A landscape with many valleys, sampled at points; each row gives a point and its height.
From any point a ball takes the steepest step (drop divided by distance) to one of its 3 nearest points. It stops when none of these is lower. Distance is the straight distance between rows; heights are no part of it.
gabev height 493: [120 117 108 150 153 123 129 120 161 137 132 130 129 114 117 119 129 121]
guma height 727: [161 137 109  79 133 118 157 117  97 145 110 121  98 125 170 112  96 133]
fip height 463: [102 119 127 152 139 118 103 130 159 128 141 123 126 110 112 125 100 143]
lat height 347: [103 119 146 143 129 122  97 131 144 121 144 127 115 112 121 135  86 146]
lumob height 296: [126 151  69 228  97 156 151 175 148  97 139 101 177 185  92  98 213 126]
fal height 499: [149 133  86 162 141 133 166 133 144 134 113 127 161 147 125 120 197  61]
sarog height 253: [137 160  71 191 112 140 157 156 151 116 118 116 168 169 123 116 216  77]
nin height 258: [123 135 189  53 108 119 109 110  71 132 131 137 111 117 140 149 100 167]
voron height 209: [128 126 146 108 116 119 111 127 110 129 136 124 112 111 143 135  78 152]
tirub height 173: [ 93 139  94 194 125 155 140 145 166 105 130 120 163 142  77 123 211 143]
Babet height 278: [ 78 115 172 159 124 121  68 143 164 107 153 128 125 112  97 147  90 168]
vivip height 70: [ 60  89 223 152 102 136  62 127 156  84 164 151 121 109  83 165  89 203]
pon height 165: [135 152 170   9 110 106 115 114  65 148 118 148  99 108 169 151 119 140]
kalaf height 825: [150 115 104 125 154 122 151 119 139 141 119 122 118 125 139 111 113 111]
dizo height 167: [209 122  77  89 166 123 178 116  98 150  95 121 117 157 168 105 130  79]
tutik height 369: [197 131  80 131 154 130 172 121 107 156 110 122 149 157 158 109 163  39]
rarik height 297: [101 110 215  85 104 128  96 102  84 121 142 144 116 111 112 156  87 189]
vof height 224: [114 143  82 200 111 151 152 156 157 110 127 117 172 161  99 117 219 109]
fezo height 472: [ 69 125 146 165 132 130  66 147 178 112 158 122 132 108  79 142 115 171]
Rab height 161: [124 120  99 162 155 130 145 122 161 131 127 129 143 126 110 120 173  99]
goga height 858: [173 140  98  60 134 120 165 117  94 152 104 126  92 129 180 114 102 126]
Kasus height 325: [199 117  84 117 166 125 173 116 111 153 100 124 132 148 157 109 144  67]
pul height 247: [113 149  77 215 103 158 150 160 156  99 133 109 175 167  87 110 216 131]
rimek height 251: [114 124 199  90  98 126 104 116  88 122 133 137 114 114 123 153  80 178]
kof height 560: [129 122 118 136 142 124 123 121 142 138 132 125 119 111 135 113  98 130]
Pegub height 181: [ 77 104 189 152 110 127  68 141 151  97 154 136 120 110  96 159  89 174]
Luru height 320: [154 160  62 169 115 138 160 148 142 134 116 130 164 165 144 112 204  42]
Fisar height 442: [157 151 127  43 114 115 144 117  82 148 110 131  95 118 181 123  97 142]
gur height 292: [ 95 105 203 114 102 131  97 120 103 110 145 139 118 109 115 153  77 178]
fut height 197: [ 60 104 191 162 118 125  57 153 175  92 161 128 129 116  81 161  97 188]
gufo height 275: [140 147 142  63 112 124 138 121  89 140 118 130 101 115 162 127  87 149]
lepir height 281: [100 127 101 167 150 139 126 131 171 130 135 129 146 118  95 124 173 125]
Bifo height 110: [136 136 146  90 111 121 128 125  99 137 128 121 106 122 150 128  80 148]
dirun height 365: [ 94 118 159 148 127 121  81 137 153 118 148 125 124 108 111 139  85 159]
boz height 391: [140 125 123 116 133 121 132 122 126 133 126 123 109 112 142 118  85 139]
dom height 333: [ 86 100 211 127 102 133  89 120 116 103 149 151 122 110 101 157  83 184]
Mos height 177: [117 130  95 171 147 136 148 127 158 123 121 130 156 130 108 122 189  96]
kat height 259: [211 131  75 108 165 122 179 118 102 160  95 118 136 159 167 103 154  43]
Vidam height 451: [174 156  68 160 127 137 172 136 127 147 113 128 165 162 160 110 191  23]
zire height 631: [173 122  92 139 158 128 167 120 124 145 108 126 145 147 139 115 168  58]
gire height 279: [106 119 163 129 116 122 102 132 127 119 142 129 114 111 127 140  76 158]
Lipod height 739: [166 120  97 108 156 120 160 113 123 143 113 125 107 130 152 107 107 113]
kegif height 469: [179 116  93 107 160 120 172 113 120 152 107 122 113 137 159 107 124  94]
murun height 366: [ 79 123 106 169 149 135 107 132 180 122 145 126 142 110  85 130 155 146]
zim height 604: [149 133 115 100 135 124 144 115 116 138 119 126 103 121 151 113  90 129]
faz height 126: [ 66  98 200 160 109 131  63 138 158  89 159 141 125 114  85 158  96 186]
gida height 335: [141 158 151  19 107 116 125 112  69 157 116 139  96 118 175 143 109 136]
Vuted height 248: [121 140  84 185 124 146 153 139 158 118 123 124 161 152 105 125 213  99]
koge height 220: [122 132 176  82 101 123 112 122  85 128 130 134 110 115 140 139  83 168]
galed height 61: [141 120  97 142 164 125 147 119 150 139 118 132 135 125 124 116 152  88]
lun height 308: [134 144 170  44 108 116 120 113  74 136 118 133 102 116 157 145  98 156]

For each start below, name the point where the ball stops.
murun | galed
goga | Bifo
Vidam | vof
kof | Bifo
Vuted | galed
lumob | tirub
dirun | vivip
fip | Bifo
zire | dizo
fut | vivip

Call two points neighbours if one is among the 3 nearest of the other. Go from one point of each pair to the other, from neighbour to neighbour, staying as low as possible. Name the highest point that can't be avoided.
Bifo, galed | fip
galed, dizo | Vidam
galed, tirub | Vuted
vivip, pon | dom
Bifo, pon | nin
